Points, in no order, along strands that fork, close into loops and pass close to each other.
Two points are linked if the straight distance between their rows is under 26.
kemud: [ -5 -18  -6  48   8  28   9 -40  -7  -1  31  -7  30 -23]
mem: [ -5  19   0 -33  12 -18   4   9  -1 -20 -11  10 -15  -1]
komo: [  5   1  -7   9 -31  14  -5   4  13   7 -25  13 -12 -11]
Ranam: [-23   6   4   8  29   5 -10  10 -13 -22   7  12  11  -7]
nol: [ 23  -9  -6  20 -19   0  -7  -6   6  44  20 -27  11  21]
menev: [ -2   9 -12   0 -17  -4   3   6   1   5  -7  -5  -6  -1]
nadi: [ -8  12   5   1   2  -9  -1  -2  -8 -10 -10  -2  -1 -21]
gafad: [  1  13   1 -38  16 -19   3   8  -5 -19  -1  11 -19  10]
Zemi: [ 21  -4   1 -22   2 -17  -2   8  10  25  13 -13   1  27]
Zag: [ 12   4  -7 -14  -8 -15   1   6  -5  13   7  -9  -3  17]
Zofo: [ 19  -9   2 -27  -1 -12  -2  14  22  29  11  -8  -3  32]
Kodes: [ -1   8  -7 -31 -14  -1   4  22  17  -5 -16  21 -24  15]
domad: [-10  17  11 -16  19  -9  -5   5  -8 -25 -13  13  -3 -15]
Duda: [ -8  -6   5  21 -27  18   5  -2  15   0 -35   0  -5 -18]
lomib: [ -5  10  -6 -30 -13   0   4  22  19 -11 -27  23 -23   4]
dat: [ -5   3   0   9  11   2  -8  -7 -19  -9   8   3   3 -17]
vef: [ -2   5  -6  12 -10  -5   3  -9  -8   2   1 -12  -1 -17]
gubib: [ -5   1  -8  22 -21   2   8 -10   3   6  -6 -14  -2 -16]
tute: [ 28 -11  -4  17  -7  -9  -9 -11   0  43  25 -31  14  17]
Baz: [-13  22  14 -29   9 -14   5  15   7 -27 -32  10 -10 -11]
Bep: [-11   3   1  14 -21   8   5   3  11  -2 -29  -4  -5 -17]
salu: [-11 -16   3  51  12  29  11 -34   0  -8  27  -7  38 -24]
borod: [ 19  -3  -2 -19   3 -18  -1   5  -1  19  13 -11   1  23]
nuzeg: [ 26 -20  -3  -1  26  -8 -19  -2 -14  24  26  -8  16  20]
sadu: [ -6  15   3 -12   9 -11  -3   3 -11 -16  -9   6  -4 -14]
vuba: [  1  -7 -10  39 -24   8  14 -36   4  14  10 -24   7 -21]
Tok: [  4   5  -7  -6 -26  10  -4  12  13   3 -25  19 -17  -5]
marez: [ -2   7   0   7   0  -5  -2  -7 -14  -5   1  -5   0 -19]
lasut: [ 32 -14  -3  12   5 -12 -13 -11  -7  37  26 -26  15  14]
feve: [-19 -15  11  51  13  25  14 -23   4 -16  22  -7  42 -22]
lem: [ -4 -14 -10  10  30   5  -8   3 -26   6  25  -5  16  23]
Tef: [  8 -14  -9  45  -5  16   8 -50 -10  10  32 -15  19 -22]
Vamig: [ -2  -2 -11  32 -24   6  11 -21   6  13   2 -18   1 -17]
dup: [ 14  -1   3 -39  23 -20  -2   7  -7  -7  11   6 -13  22]
Kof: [-26  -3  -8  15  32   2  -1   6 -24  -7  28 -10  20  13]
Bapi: [  9  -2  14   8 -35  18  -6  -2  12  -3 -47  15 -16 -22]
Bon: [-18  -8 -11  12  35   0  -1   6 -27  -2  29 -13  22  22]
gez: [ -1  -7  -7   5  24   4 -10   1 -27   0  20   4   9  13]
kem: [ 16  -8   3 -26  -9  -3  -3  17  23  27   7   0  -7  33]
Durel: [  7   7 -10  -6 -13  -9   2   5  -5  11   4  -8  -4  10]
tivav: [ 14  -4   3 -30 -16   3  -4  17  20  19   2  12 -14  31]
tamuf: [  1   5  -4 -37  -8  -7   7  21  18  -2  -6  14 -25  25]
puro: [ 31 -18  -3   8  16 -10 -16  -9 -12  32  28 -17  16  15]
geso: [ -5  -1  -4   6  16   3 -10  -4 -25  -6  14   6   5  -4]
Runi: [-12  20   0 -33   5 -14   8  16  10 -20 -24  11 -16  -3]
devu: [ -8   8  -6   5 -16   0   4   5   5   1 -17  -4  -6 -12]
Dizug: [  5   4  -1 -38  -2 -16   8  18  13   0   0   4 -19  27]
sidaz: [-29   0  -5  17  31   4  -3   8 -19 -13  23  -3  19   5]
Vako: [ 10   5  -7 -17 -26   8  -5  14  13   7 -14  23 -19   8]
getet: [  1 -17 -10  47   4  25   7 -45 -11   5  36  -9  24 -20]
Zalas: [-12  17  -2 -32  -2  -9   9  21  17 -18 -28  14 -19   1]
moneg: [-19   6   9   3  26   2 -10   7 -12 -25  -2  15   7 -14]
soze: [  6   7   3 -39  24 -17  -1   6 -11 -17   6  13 -18  17]
linov: [ 10 -12 -12  44 -13  11  12 -53  -6  17  31 -22  15 -19]
nasub: [ 14   0  -1 -29 -22   6  -6  16  16  10  -5  23 -21  21]
mimik: [-25 -14  12  47  17  18  14 -13   3 -19  24 -10  41 -20]
Pulu: [-12  21  15 -24  15 -15   0  10   1 -29 -26  10  -7 -15]
fera: [ 18  -4   6 -38  18 -25   1   9   4   5  12  -2 -12  28]
tavol: [ 10   0   4   5 -33  15  -7   3  13   2 -39  18 -16 -19]
Zoz: [-15   5  13   7 -18   6   6   7  10 -10 -38  -3  -2 -16]
daro: [ 11  -2   3 -39   7 -21   6  15  11   4   6  -2 -16  30]
Vig: [  2  -7  22  15 -38  24  -1  -6  11  -7 -50  10 -12 -20]
vebi: [ -5  -8  17  22 -33  25   5  -5  13  -5 -42   2  -6 -19]
nam: [-15  12  21  -5  22  -3 -10   8  -8 -30 -13  16   4 -18]
ruga: [-30   3   0  15  30   4  -6  11 -15 -20  12   6  15  -3]

A tip is a point with one link. Name the tips that can be reached along the links from each point below, in the order of the rows.
kemud -> linov, mimik
Durel -> Zoz
moneg -> vuba
puro -> nol, nuzeg

A fork is a point with three links, a tip a point with one. Leave the first point through the second and follow the links. Name the first fork or tip that comes.
feve, salu -> linov
linov, Tef -> mimik
Kof, sidaz -> domad
fera, daro -> Runi
Zemi, borod -> Bep
sidaz, Kof -> marez
nuzeg, puro -> nol
vef, gubib -> vuba
nol, tute -> nuzeg

How many points has the smallest loop of links through each point below? Write - if it is on no loop.
domad -> 15
dup -> 12
Tef -> -

Name the points in between on the shortest way along the links from the first point to the second, in order.
gez, domad -> geso dat marez nadi sadu
menev, kem -> Durel Zag borod Zemi Zofo
vuba, vef -> Vamig gubib
Vako, Bapi -> Tok komo tavol
nol, puro -> tute lasut
